Points on a hilly landscape, in no order, each with its height.
From any point a ball rolls to the lowest of the 3 points nearest to it. It stops when none of these is lower. Distance is the straight distance between rows; heights are no part of it.
z_869 h=32.1: [144 150 168  90 133 114 135 117 134 136  98 154 132 132 115 154 153 145
 107 155 113 100 128 102 133 139 141 134]
z_486 h=37.2: [ 55 109  95 142  85 130 115 156 120 163 187 130 127 133 176  83 111  75
 178 108 141 174 109 161 138 122 112 144]
z_631 h=42.8: [175 141 108 115 167 142 116 105 152  99  93 148 113 119 121 149 101 172
  84 138 126 123 146 116 100 136 139 124]
z_901 h=34.8: [192 198 112 144 180 176 111  82 163 129  97 143 118 112  90 135 156 151
  98 211 131  90 160  97  55 121 165 107]
z_948 h=30.8: [ 51 118 118 153 107 114 147 151 125 140 164 129 119 122 150 121 126  85
 156 127 146 158 101 107 147 128 121 148]
z_861 h=49.1: [172 121 110 110 169 142 110 108 140  86 101 126 118 126 124 152  73 183
  94 114 141 137 141 124 113 123 137 112]
z_11 h=47.3: [159  73  94 161 111 142  96 131  83  79 141  92 156 121 162  83  90 132
 132  50 108 137 131 217 170 121 107 126]
z_712 h=18.3: [194 164  84  96 208 154 116 100 161  87 104 137 119 127 103 135 106 171
  89 123 129 119 155 116  86 124 143 112]
z_475 h=38.2: [ 63 110 156 150  80  73 203 181 154 210 128 125 118 129 126 126 181  51
 140 189 147 149 102  94  96 154 140 167]
z_699 h=25.5: [158 165 173 105 136 133 137 103 139 158  97 163 141 127 101 154 164 136
 107 177 117  95 150  95 112 137 160 126]
z_367 h=28.0: [169 195 178 122 144 160 129  93 150 176 105 159 126 119  73 141 171 147
 121 222 131  76 159  87  83 126 173 105]
z_565 h=58.7: [163 100  97 138 131 152  94 121  87  76 130  98 142 127 146 124  60 178
 127  67 136 130 145 175 159 112 113 103]
z_610 h=43.6: [107  84 101 148  97 129  99 137  93 131 153 115 134 137 149  90 125 109
 156  79 104 131 109 187 155 123  82 125]
z_390 h=47.2: [166 110 115 120 160 143 104 111 125  88 110 110 109 136 130 148  68 184
  96 101 137 130 143 130 134 118 123 114]
z_748 h=44.6: [ 96 135 163 105 127 104 144 131 125 130 127 135 127 136 121 150 156 118
 135 124 127 115 115  93 148 134 122 135]
z_709 h=41.4: [ 98  86  89 141  92 130 104 146 102 150 172 123 143 146 159  64 121 100
 169  71 102 147 108 208 143 122  82 128]
z_410 h=42.5: [110  79  88 146  96 137  99 139  95 132 163 115 150 137 163  71 124 106
 152  67  91 140 108 203 148 129  75 132]
z_500 h=31.1: [ 66 133 136 133 112  96 170 150 136 127 156 124 121 122 138 133 146  84
 146 134 147 145  99  91 141 129 132 151]
z_316 h=17.5: [ 51 108 123 167  90  97 170 166 144 169 146 118 103 119 148 127 138  66
 143 163 155 161 100  99 130 140 125 158]
z_19 h=43.8: [ 87 150 168 118 122  93 172 137 143 129 130 143 132 114 128 148 165  97
 138 143 141 134 115  82 143 140 149 147]
z_62 h=49.2: [146  92 114 140 124 134  96 122  95  85 118 108 118 134 144 140  78 175
 105  85 123 127 129 147 147 116 113 108]
z_970 h=34.2: [ 55 109  90 157  82 118 127 167 128 173 174 132 115 121 175  91 107  70
 171 126 146 177 109 152 138 124 122 154]
z_232 h=47.8: [119 106 145 119 123 107 120 127 113 123 107 133 116 134 128 150 128 145
 121 112 114 109 114 117 146 136 100 116]
z_136 h=46.1: [160 124 137 105 153 128 121 108 137 116  82 153 121 130 122 159 120 159
  89 146 111 112 137 117 114 144 138 133]
z_852 h=44.1: [ 96  91  99 141  93 122 104 139  95 131 155 122 135 145 145  95 124 110
 164  77 109 130 103 169 154 125  84 122]
z_540 h=47.4: [107 120 152 105 130 100 125 129 111 125 117 133 121 141 119 147 139 137
 127 114 116 115 111 112 146 135 105 129]
z_334 h=39.0: [ 65 114  89 145  81 126 113 157 122 173 179 132 138 135 173  78  97  75
 174 105 135 178 113 185 142 130 113 150]
z_340 h=48.3: [154 114 129 121 147 127 113 119 127 101  99 125 119 129 132 164 103 169
  92 120 121 116 129 115 133 131 120 120]
z_425 h=61.4: [ 88 145 166 132 121  93 178 149 145 126 136 131 131 102 135 146 170  82
 133 159 142 140 108  84 128 144 162 162]
z_277 h=48.8: [135  87 118 139 119 130 107 124  99  95 110 112 115 132 151 134  98 162
 112  98 122 118 118 146 150 124 108 108]
z_239 h=31.3: [189 176 128 122 162 162 117  94 159 139  84 160 115 117  99 146 150 147
  86 199 123  96 158 105  78 137 164 113]
z_430 h=31.8: [209 117  75  98 191 173  99 131 110 102 129  96 116 163  97 112  57 214
 113  71 132 121 168 159 126 105  88  83]
z_840 h=22.3: [142 190 203 119 123 144 148 100 154 156 118 154 149 111  89 155 172 130
 137 208 137 104 147  68 112 127 202 120]
z_157 h=21.9: [154 178 190 106 132 138 140  98 148 166 109 160 147 123  87 157 172 133
 130 202 133  95 150  83 113 132 184 121]
z_121 h=45.5: [128  66  86 150  96 142 105 144 102 134 167 106 149 144 169  63 120  96
 140  53  85 159 117 240 146 127  81 147]
z_399 h=25.8: [191 148  88  90 194 141 116 113 156  78 105 138 126 133 107 142  81 186
  92 115 139 127 155 124  97 131 136 110]
z_407 h=40.0: [ 51  98 125 174  83  95 164 170 144 186 144 117  96 118 158 115 134  64
 149 169 155 167  99 114 127 132 120 164]
z_795 h=55.8: [112 166 180 105 124 107 159 121 140 133 121 151 148 116 115 154 171 107
 138 154 130 116 125  78 135 143 172 143]
z_225 h=35.5: [135 160 178 100 135 111 142 115 137 141 107 155 142 128 113 155 161 132
 120 148 119 102 133  93 132 139 152 136]
z_51 h=51.5: [100  99 127 126 107 116 116 132 101 120 127 122 120 138 138 128 134 133
 142 100 116 111 109 134 157 119  88 118]
z_441 h=29.4: [ 83 131 169 152  86  89 204 153 157 179 129 123 134 111 128 142 217  50
 133 197 136 139  98  75  93 150 175 162]
z_893 h=20.3: [195 190  93 115 196 165 107  85 169  99  96 147 117 116 101 137 132 158
  90 167 129 112 164 109  71 132 162 112]
z_599 h=45.7: [150  72  88 156 101 137 100 135  93 103 148  95 155 132 173  74 111 117
 131  47  96 141 121 221 156 122  96 135]
z_341 h=52.3: [130  83 115 150 110 129 100 122  83  94 121 112 125 123 142 130 109 147
 125  88 113 117 114 157 156 115  98 113]
z_342 h=28.3: [152 165 176  93 133 128 141 109 136 154 103 160 136 130 104 162 156 145
 113 169 126  99 142  99 128 142 157 131]
z_658 h=28.4: [ 68 122 146 148 105  94 184 161 145 144 131 121 119 107 134 139 169  68
 132 168 145 152  94  85 124 144 143 163]
z_915 h=48.4: [121 124 160 109 129 103 131 137 121 127 112 137 124 138 122 158 137 145
 118 120 120 112 119 110 143 134 110 126]
z_605 h=22.6: [153 175 190 104 129 128 142 103 139 156 101 160 143 122  96 151 169 134
 125 184 119 108 151  88 116 131 175 128]
z_541 h=33.6: [176 139 107 103 184 143 116 104 146  89 101 129 120 129 114 145  86 182
  90 120 133 130 157 115 105 134 135 119]
z_16 h=27.4: [170 192 166 124 148 163 125  91 151 165  99 155 123 117  87 145 169 150
 113 223 124  84 162  83  78 129 170 109]
z_346 h=27.9: [ 66 135 147 146 106  95 180 150 149 129 143 124 122 106 140 137 168  76
 136 152 149 149 101  83 128 140 139 164]
z_900 h=23.4: [ 60 115 134 161 102  92 174 161 144 152 146 117 108 109 140 135 148  65
 142 154 151 159 100 101 126 138 129 162]
z_710 h=38.3: [ 66 131 143 119 114  97 153 145 124 127 151 125 119 123 135 143 145 100
 144 127 142 135 105  98 151 135 116 151]
z_685 h=26.8: [166 167 168 107 148 141 131 100 146 158  87 166 131 127 101 148 152 145
  98 195 117  97 153  99 102 136 163 125]
z_833 h=21.2: [196 188 102 121 183 162 108  88 162 110  98 149 122 112 102 148 127 150
  83 179 125 107 159 106  76 131 164 119]
z_352 h=42.0: [110  78  94 131  95 141 111 151 122 163 184 124 157 151 173  56 101  83
 161  60  98 170 117 232 147 126  79 154]
z_112 h=44.0: [128  73  93 139 103 141 112 141 115 146 173 113 147 149 175  63 116  94
 145  52  89 164 116 240 147 129  77 148]
z_739 h=57.9: [169  97 107 130 140 149  99 118 109  74 126 101 123 131 133 131  65 185
 115  83 137 134 142 149 148 108 113 101]
z_355 h=47.9: [162  86  96 155 121 150  92 124  84  74 148  92 161 118 165  88  87 140
 132  45 118 129 124 214 174 114 109 123]
z_230 h=59.1: [110  98 125 138 103 121 108 132  95 124 123 121 115 131 136 125 124 142
 134  94 115 114 110 144 151 120  83 109]
z_504 h=41.5: [ 74  98  91 131  84 138 110 153 134 185 192 135 137 135 190  72  93  72
 177  88 120 187 117 210 143 128 115 165]
z_275 h=27.1: [ 63 135 136 143 106  93 171 153 146 136 147 119 123 108 138 136 159  79
 144 144 153 151  99  84 133 140 130 154]
z_241 h=27.8: [ 66 130 139 149 112  97 177 154 145 130 145 121 120 108 140 141 163  73
 140 154 148 155 103  87 128 138 140 157]
z_926 h=46.8: [166 188 193 116 134 154 139  93 154 165 114 157 137 122  76 151 165 136
 130 222 134  86 158  77  91 127 183 112]
z_936 h=18.1: [191 162 125 112 167 150 119  93 151 121  85 155 123 121 105 154 132 161
  78 169 116 114 152 107  87 137 160 120]
z_25 h=46.5: [147  78  93 161 103 139  94 131  90  93 135  97 158 124 168  86 109 124
 131  61 105 130 118 213 159 119  96 129]
z_822 h=54.5: [148  78  99 154 104 141  88 127  88  78 131 103 139 125 155 109  95 152
 130  64 122 121 124 179 158 111 107 116]
z_219 h=20.7: [179 141 133 108 158 133 123 105 147 131  85 160 120 125 109 161 133 160
  83 165 117 106 146 116 100 141 152 129]
z_692 h=48.5: [144  92 127 131 135 133 107 119 106  87 107 121 117 129 138 144  88 170
 105 105 126 121 125 139 142 124 105 115]
z_844 h=28.6: [167 164 154 105 140 136 126 105 144 147  82 167 136 122 112 159 156 150
  89 172 116  98 142 109 102 135 159 127]
z_327 h=58.8: [111 155 173 105 128 103 158 131 134 137 126 142 147 116 120 160 157 117
 130 147 131 123 129  82 142 140 146 137]
z_28 h=44.2: [129  79  91 156 101 141 102 133  91 118 147 106 144 142 164  77 120 109
 147  64 102 141 117 215 158 124  84 132]
z_728 h=20.1: [193 185  80  96 218 159 113  87 164  84 109 139 127 128  94 127 116 160
  94 132 134 117 162 115  74 121 154 103]
z_866 h=42.2: [ 67 111 165 148  77  70 211 178 163 225 139 126 127 134 116 129 196  53
 145 202 149 151 102  90  84 156 158 165]
z_572 h=31.5: [204 115  92 101 168 170  90 126  90  92 137 100 134 165 115 102  49 204
 127  56 140 132 173 175 146  99  97  91]
z_76 h=32.6: [ 47 106  97 159  82 116 134 159 130 160 172 125 115 119 167 103 106  70
 167 127 148 175 111 137 144 131 117 152]
z_904 h=47.5: [112 130 156 106 131 100 133 127 123 125 114 137 123 138 118 154 143 144
 124 127 116 108 119 102 141 140 116 131]
z_724 h=16.5: [190 166 100 106 188 157 110  92 158  97  89 143 123 121 109 146 116 155
  81 155 129 125 158 109  82 134 155 117]
z_223 h=41.6: [ 69 125 133 131 113 108 140 146 119 126 147 130 116 135 127 127 139 108
 152 110 132 129 102 111 151 128 103 129]
z_385 h=38.5: [ 65 103  92 133  88 138 112 160 116 161 186 135 143 135 170  71 109  82
 183  85 121 169 118 187 144 128 101 142]
z_743 h=46.3: [102  77 106 131 101 134 116 151 138 168 186 124 156 159 182  55  91  87
 153  53  94 181 119 251 142 122  74 161]
z_731 h=45.1: [132  71  93 158 100 135 101 134 106 123 156 101 150 132 169  64 120 107
 142  61  92 146 116 228 153 123  81 137]
z_160 h=37.0: [ 57 115 102 144  99 120 127 158 119 147 167 124 122 131 151  98 113  79
 176 107 138 160 108 138 150 118 108 138]
z_911 h=44.9: [ 88  99  99 135  94 133 109 147 102 146 172 127 137 143 150  84 124  99
 169  84 111 144 107 174 155 116  87 126]
z_984 h=41.3: [143 119 149 111 135 114 127 117 130 119  95 139 119 132 120 162 131 153
 100 130 114 113 117 109 137 131 119 127]
z_978 h=38.1: [168 192 185 121 143 161 128  87 152 178 112 156 126 116  70 150 172 138
 133 226 135  84 153  81  86 126 184 107]
z_625 h=22.0: [196 164  86  85 208 149 113 111 166  83 116 131 117 142  92 133  89 184
  95 101 128 122 167 122  95 124 134 106]
z_68 h=58.5: [172 114 109 120 149 150  88 121  96  80 128  99 133 142 130 124  52 196
 118  74 145 133 149 154 152 104 121  98]
z_135 h=21.1: [140 183 196 109 120 125 149 109 140 148 117 153 153 114 101 160 171 121
 143 189 137 107 137  78 121 130 195 126]
z_302 h=21.3: [131 181 197 111 123 119 161 115 139 142 114 146 144 108 114 159 174 106
 134 173 132 114 134  78 125 135 190 138]
z_96 h=49.0: [140  68  94 160  96 138  92 131  87 104 141  98 152 128 170  90 109 127
 131  55 103 126 114 201 157 116  91 129]
z_515 h=49.4: [130  88 123 133 115 121 111 126  98 104 110 113 116 129 143 145 116 156
 112  99 117 113 122 140 149 118 102 109]
z_595 h=29.6: [ 65 111 143 164  98  82 194 175 147 181 136 117 108 118 138 134 171  61
 140 185 147 159  97  99 106 147 133 168]
z_597 h=42.7: [188 209 127 154 181 176 108  76 169 129  96 132 101 105  72 133 165 146
 103 230 132  70 152  85  47 120 157  93]
z_742 h=12.6: [176 111 106 106 172 144 103 120 131  77 110 119 120 136 118 144  62 183
 103  97 142 135 143 133 128 120 122 106]
z_523 h=40.3: [ 87  99  83 133  90 132  98 148 114 160 176 129 148 152 171  65 108  87
 172  80 111 163 118 203 148 125  87 140]
z_859 h=42.6: [ 79 133 161 114 121  99 158 138 139 131 135 137 138 123 122 148 150 106
 140 126 132 130 108  85 147 142 130 142]
z_935 h=27.2: [198 144  78  82 218 155 105 121 143  88 118 119 117 160  84 126  79 194
  91  89 126 132 162 132  99 117 103  98]
z_611 h=43.9: [ 78 117 124 125 104 113 127 148 109 130 146 130 122 139 136 117 137 116
 150 108 123 127 104 126 158 120  93 120]
z_377 h=30.3: [159 150 163 106 142 123 129 112 142 147  87 161 133 130 111 158 153 156
  95 162 120 108 139 108 118 139 142 130]
z_779 h=29.5: [176 119 102 108 168 155 104 123 115  85 127 108 129 147 118 129  53 202
 113  76 140 131 152 142 134 112 116  97]
z_722 h=31.7: [ 51 114 107 157  93 113 148 160 129 147 166 125 110 116 154 116 123  78
 162 135 152 161 101 119 142 124 117 147]
z_164 h=57.3: [161  92 107 138 127 139  95 117  92  75 126  99 128 131 155 126  68 176
 122  76 137 132 143 159 155 112 115 107]
z_558 h=44.7: [ 97 151 169 129 106  94 181 134 140 125 123 134 144 104 122 154 186  81
 132 165 143 131 112  73 124 143 181 159]
z_89 h=33.5: [103 151 179 151  93  96 186 139 147 140 120 121 141  96 125 154 200  68
 132 190 141 131 111  75 110 142 193 154]
z_364 h=41.0: [ 77 124 140 121 118 102 138 140 120 124 143 128 124 132 127 140 144 113
 145 116 131 129 109 109 153 129 110 136]
z_154 h=18.4: [190 135  89  92 192 159 104 122 137  90 125 113 116 153 105 130  55 202
 105  96 138 134 165 133 119 115 113  97]
z_665 h=60.5: [ 91  97 122 132 105 118 110 136  95 123 141 121 120 139 140 115 128 129
 150  86 109 111 105 142 160 117  85 122]
z_209 h=54.7: [120 159 181  98 128 102 155 125 134 133 110 152 143 123 115 152 167 121
 126 146 131 113 129  85 146 141 160 140]
z_969 h=50.6: [146  83 106 148 115 135  94 127  89  87 122 104 130 124 152 124  89 167
 119  76 126 126 127 166 156 114 105 110]
z_247 h=16.0: [190 164  98 109 195 150 114  95 159  93  93 141 114 125 103 145 110 163
  85 150 126 126 156 112  83 138 152 117]
z_383 h=36.8: [ 65 129 132 135 107 100 156 154 135 131 158 117 106 121 133 121 141  83
 151 128 149 152 106  94 147 133 126 151]
z_874 h=38.8: [ 73  93  94 130  89 132 112 158 126 169 187 133 148 138 179  61 101  77
 170  78 116 180 115 211 146 125 100 159]
z_337 h=45.3: [139  69  89 159  98 136 107 138 105 114 153  99 153 135 173  66 118 111
 138  51  90 151 117 241 156 119  87 136]
z_753 h=48.0: [136  95 133 123 131 117 116 121 116 106 103 130 120 132 129 157 113 158
 103 104 119 115 116 124 140 132 105 120]
z_137 h=46.9: [ 93 102 129 126 116 107 124 140 101 122 134 125 123 142 133 133 137 131
 146 104 120 117 104 125 158 124  86 125]
z_839 h=25.4: [ 61 120 135 142 108  96 171 156 140 140 149 125 112 115 135 130 150  81
 145 147 147 156 103  94 137 138 126 159]
z_392 h=36.9: [189 184 138 133 159 165 116  84 155 156  92 154 124 115  80 146 165 151
  96 216 129  83 156  95  71 124 165 107]
z_995 h=32.5: [196 187 118 131 166 162 114  92 156 137  85 149 110 117  97 139 157 141
  92 207 123  89 154 103  67 133 169 107]
z_932 h=42.1: [110  76  87 139  96 136 103 144 111 153 172 113 148 139 172  63 121  90
 158  57  92 152 114 220 138 126  81 143]
z_372 h=52.0: [176 133 119 107 164 137 117 100 145  98  91 143 114 132 118 161 102 173
  79 137 127 126 149 117 114 138 138 122]
z_579 h=42.9: [ 69 140 154 125 124  94 169 152 140 128 140 129 126 114 127 150 155  86
 145 146 147 140  98  85 139 141 132 146]
z_821 h=25.7: [ 49 114 111 164  92 108 161 163 137 159 151 123 107 116 143 124 136  66
 145 148 156 161 102 115 134 135 119 154]
z_260 h=41.8: [222 126  71  93 202 167  99 137 114  92 120  90 111 175  90 109  72 208
 108  76 118 123 168 158 108 103  67  79]
z_560 h=31.6: [184 149 100 104 184 147 112 107 159  92 100 137 114 125 113 147  89 174
  82 125 131 128 162 113  96 132 147 118]
z_262 h=32.0: [212 110  89 108 176 168  88 123  91  98 119  91 123 175 107  97  52 212
 123  63 131 129 175 183 143  99  81  80]
z_5 h=54.1: [131  75 105 156 102 131  97 120  85 103 130 100 131 124 161 110 106 148
 131  77 114 121 117 172 153 118  94 116]
z_661 h=31.4: [ 45 101 140 167  86  89 188 176 144 200 136 123 101 123 150 126 155  62
 137 182 153 162  99 102 108 148 126 164]
z_418 h=47.0: [133 103 145 116 130 113 116 127 118 117  96 136 115 138 129 155 130 155
 103 114 119 104 118 120 135 132 108 124]
z_374 h=46.0: [117  90 107 150  97 124 102 134  95 115 132 119 123 132 146 112 122 135
 144  82 110 118 107 165 159 117  89 116]
z_344 h=47.1: [122 165 179 100 133 111 146 122 137 139 117 153 151 115 110 158 168 122
 132 155 126 111 135  83 140 138 165 139]
z_282 h=52.8: [102 155 175 120 119  94 173 138 145 125 129 135 140 109 125 152 176  91
 138 157 144 123 114  68 136 137 170 156]
z_514 h=47.6: [ 91 114 144 119 118 103 124 140 115 129 124 125 118 139 115 136 136 134
 133 107 116 111 109 118 153 130  99 125]
z_895 h=58.2: [189 113 102 118 149 166  88 122  85  88 138  98 146 142 131 108  51 194
 132  52 142 131 159 183 166 104 115  95]
z_59 h=29.2: [ 79 120 162 158  89  78 202 162 157 172 118 117 123 118 124 139 207  53
 127 189 142 146 100  87  93 151 158 172]
z_752 h=30.7: [ 44 103 105 167  90 112 148 162 130 168 155 122  98 114 162 116 123  61
 153 152 157 168 103 129 131 129 117 158]
z_624 h=28.8: [ 70 123 149 159  99  87 192 161 156 160 128 118 118 115 131 141 185  62
 134 175 151 148  97  87 112 149 148 173]
z_856 h=44.4: [ 90 146 173 146 103  85 186 139 151 132 129 125 136 104 133 151 190  71
 130 173 146 134 106  73 117 141 170 157]
z_547 h=20.2: [145 185 193 101 130 122 144 104 139 152 113 162 148 117  95 144 175 125
 130 187 131  99 145  81 127 130 184 126]
z_855 h=23.5: [175 182 176 116 139 148 127  94 142 169  96 167 130 122  85 153 164 144
 113 207 127  82 159  92  91 131 171 117]
z_803 h=49.5: [103 165 181 114 125 100 168 137 137 128 125 138 150 116 121 150 169 102
 133 156 137 123 116  81 139 140 158 152]
z_189 h=28.9: [179 164 148 117 156 148 125  95 154 142  87 158 125 124  97 160 155 154
  92 188 114  98 159 104  86 136 158 121]
z_484 h=43.0: [189 206 139 165 180 184 111  78 173 142 105 121 104 109  63 133 176 147
 109 246 140  64 142  76  44 124 159  83]
z_672 h=21.4: [122 176 194 123 114 115 169 116 142 129 120 142 158 105 123 161 178 103
 142 181 138 119 126  69 128 137 194 139]
z_585 h=34.1: [226 119  74 106 188 174  86 135  96 100 119  86 113 174  94 104  56 208
 114  72 127 123 176 176 126 100  65  79]
z_519 h=40.9: [ 95  85 103 116  90 139 114 153 136 177 189 131 153 156 185  64  88  82
 166  62 110 188 120 238 143 134  94 168]
z_149 h=46.4: [ 74 103  99 139  97 125 114 148 106 143 171 125 138 141 153  92 134  89
 175  91 120 140 110 152 156 118  85 123]
z_413 h=46.6: [ 99 127 158 106 130 102 133 128 124 129 121 139 123 132 117 150 142 133
 127 118 118 115 108 103 146 135 115 133]
z_398 h=22.8: [164 178 183 103 141 144 135  96 145 162  99 162 138 123  87 156 168 139
 120 199 117  94 151  90 107 132 180 115]
z_546 h=50.9: [181 199 157 137 158 168 122  80 158 173 104 142 112 120  61 147 175 146
 117 240 132  79 158  81  62 127 166  93]
z_741 h=31.0: [195 115  91  99 172 166 102 126 110  97 130  98 118 163 104 118  50 209
 118  66 138 130 169 166 144 102 100  90]
z_816 h=32.3: [ 45 107 106 157  91 118 138 152 129 156 168 130 115 115 151  98 117  76
 164 130 150 170 109 130 148 131 117 144]
z_891 h=48.6: [155 109 113 129 139 135 104 122 116  82 110 114 116 124 133 143  76 185
 102  97 132 127 137 138 138 118 116 108]
z_132 h=43.2: [153 130 159 107 142 119 127 114 137 116  86 155 120 127 121 166 131 153
  97 139 115 111 133 108 122 145 130 135]
z_358 h=32.2: [ 58 124 120 139 106 113 142 151 125 130 164 122 115 126 132 121 127  92
 164 113 140 147 105 106 148 128 112 147]
z_274 h=28.2: [188 125  96  93 179 154  95 122 116  87 123 111 115 153 106 120  55 203
 116  79 141 131 165 143 132 105 106  92]
z_511 h=52.1: [147  79  93 165 104 139  98 126  87  84 140  97 146 129 163 100 100 139
 128  59 117 130 117 199 165 113 106 113]
z_568 h=68.2: [173 105  98 122 143 162  88 123  88  84 134  99 147 139 131 113  49 190
 131  58 139 127 161 177 165 107 112 104]
z_113 h=26.9: [201 208  94 132 192 177 107  78 166 108 101 149 116 110  94 136 143 147
  91 184 128  98 162 104  56 121 162 105]
z_134 h=48.2: [132  95 132 129 124 120 107 126 113  94 104 123 115 135 139 151 105 163
 108 108 122 110 119 135 144 126 100 118]
z_438 h=43.1: [ 71 113 113 134 103 115 119 150 101 142 172 120 123 140 144 106 121 101
 169  96 125 138 107 137 158 116  93 128]
z_482 h=30.6: [184 115  94  99 170 162  93 124 102  88 135 100 120 149 119 123  45 201
 125  72 139 128 158 159 142 103 113  88]
z_406 h=41.1: [ 77 135 137 120 122  97 143 149 126 126 152 128 116 131 121 139 134 103
 156 116 135 133 108 106 152 133 113 135]
z_531 h=30.1: [ 72 119 168 151  84  71 201 173 162 203 127 129 122 118 125 132 193  55
 138 192 145 149 102  92  94 156 152 165]
z_976 h=60.1: [169  89  97 141 125 150  92 122  88  71 142  93 151 129 155 109  67 168
 132  49 133 129 140 192 168 108 120 109]
z_273 h=39.5: [ 88  90  95 126  90 136 114 154 124 168 188 127 150 155 177  54 108  79
 174  68 108 176 118 220 149 126  96 151]
z_459 h=30.9: [ 92 137 170 157  97  85 194 149 152 152 117 120 146 108 133 143 210  69
 129 183 136 139 102  81 106 148 178 164]
z_422 h=39.1: [158 135 152 104 145 121 129 111 134 133  88 142 125 133 116 156 132 161
  96 146 119 112 132 110 121 143 134 131]
z_238 h=54.2: [160  88 100 154 118 138  90 121  89  78 125 100 129 123 154 122  75 165
 132  68 127 122 132 176 159 112 107 107]
z_23 h=17.4: [194 165 115 112 178 153 122  93 156 117  82 147 115 111 108 145 129 158
  87 169 124 116 157 114  80 133 162 121]
z_690 h=46.7: [118 137 168 104 131 100 141 125 129 130 106 150 129 136 120 157 146 144
 116 132 116 110 120 101 143 144 123 134]
z_715 h=35.3: [104 149 182 145  98 103 175 139 147 133 114 127 152 101 124 156 199  76
 127 184 138 125 120  72 119 140 192 148]
z_721 h=25.6: [184 142  88  93 200 151 106 113 150  85 114 126 115 147 101 134  70 189
  98 104 137 135 156 122 108 121 128 103]
z_886 h=48.1: [ 99 112 136 129 112 103 121 134  98 121 128 126 121 147 121 137 129 145
 137 103 111 114 108 129 154 121  98 121]
z_15 h=41.2: [ 70 140 153 121 121  94 159 140 133 121 148 129 125 126 125 140 149 101
 140 123 140 136 103  89 148 131 130 138]
z_198 h=22.7: [131 184 199 124 110 124 160 113 147 145 125 146 161  95 108 156 186 108
 138 201 141 110 133  71 119 132 213 134]
z_843 h=21.5: [136 183 208 115 119 145 158 105 147 146 122 151 155 104 100 162 182 122
 148 203 143 110 144  72 110 126 205 123]
z_18 h=31.9: [ 54 123 113 148  98 111 134 153 129 138 168 123 113 122 149 118 132  81
 168 125 147 151 102 120 148 122 111 140]
z_199 h=33.7: [ 66 112 115 135  99 112 131 149 113 140 161 124 118 127 143 116 128  95
 173 107 140 139 102 126 151 124 101 130]
z_317 h=37.5: [120 166 199 140 107 111 174 121 146 130 109 133 152  94 118 157 189  79
 137 190 138 119 118  71 117 137 209 147]
z_49 h=39.9: [190 193 127 148 167 180 111  77 166 145  97 142 111 112  83 142 170 144
  98 220 129  84 159  94  55 127 162 101]
z_686 h=20.9: [201 193  78 101 208 165 106  93 169  97 108 143 125 120  95 127 120 161
  95 147 130 117 159 107  77 123 160 105]
z_419 h=34.0: [144 131 160 101 134 111 126 118 133 133 100 153 129 137 121 160 144 156
 106 140 115 107 131 108 134 137 122 125]
z_594 h=25.3: [ 59 112 136 162  91  88 174 166 143 167 140 116 103 115 151 127 160  67
 136 170 149 162  97  98 121 141 126 164]
z_17 h=44.8: [115  83  97 149  93 134  95 141  85 126 142 114 132 138 150  98 122 127
 144  70 103 125 114 190 157 117  88 117]
z_938 h=38.4: [ 73 110  93 145  83 123 113 153 116 162 182 134 131 136 165  90 111  77
 177  93 127 163 114 173 150 121 104 142]
z_495 h=34.5: [202 130  78  91 202 160 101 126 125  90 124 101 112 164 100 117  64 208
 106  81 125 126 168 153 112 111  87  90]
z_192 h=43.7: [184 202 149 154 168 181 121  83 170 155 104 138 112 112  68 142 173 141
 108 233 137  69 154  86  53 120 164  93]
z_469 h=46.2: [106 144 169 102 132 100 145 127 128 129 118 144 135 127 111 158 152 135
 126 133 128 113 122  94 145 143 126 140]
z_933 h=33.0: [187 113  97 106 157 160  93 118  91  86 136 100 136 152 121 115  48 201
 126  69 141 135 164 166 152 100 105  86]
z_670 h=22.9: [115 167 185 125 112 105 166 126 145 122 118 138 155 107 120 156 188  90
 133 172 142 125 116  71 127 133 183 147]
z_153 h=51.8: [167 125 126 110 153 131 119 104 144 109  90 143 119 124 127 157 106 160
  83 141 118 120 142 120 108 137 140 128]
z_587 h=31.2: [147 150 163 101 139 122 132 114 139 142  93 157 135 134 108 158 151 149
 107 159 114  97 134 103 124 141 146 132]
z_227 h=45.8: [ 91 106 103 135  93 126 117 142  97 139 153 124 123 144 142 105 131 113
 165  88 112 130 112 149 159 115  91 125]
z_376 h=29.1: [ 50 122 125 159  96 108 156 158 136 142 160 121 110 122 143 127 135  77
 153 142 156 156 102 105 135 138 117 155]
z_101 h=25.2: [187 121  93  97 185 158 105 121 129  81 127 111 116 146 105 125  61 202
 109  83 132 138 164 143 117 110 114  94]
z_211 h=32.4: [ 43 106 104 167  82 120 139 165 132 172 164 118 100 118 165 109 115  68
 158 154 153 172 114 130 136 133 120 150]
z_451 h=48.9: [133  72  93 158  94 135  91 129  89 108 140 110 145 132 157  95 113 128
 143  69 101 128 115 189 160 118  95 118]
z_929 h=48.7: [143  72  93 165 102 143  90 128  77  96 143 102 146 119 165  94 100 131
 131  61 108 136 120 203 159 119  99 121]

For each start below, name the point where the ball stops.
z_915 | z_710
z_995 | z_547
z_11 | z_948
z_795 | z_547
z_978 | z_547
z_219 | z_247
z_546 | z_547
z_519 | z_948

Call two points neighbours if one is among the 3 nearest of the other. Go from one point of each pair to the other, from neighbour to neighbour, staying as low as possible. Name the highest point that can't be avoided.
z_710, z_154 | z_579
z_742, z_316 | z_317
z_247, z_742 | z_779
z_154, z_247 | z_721
z_154, z_547 | z_844
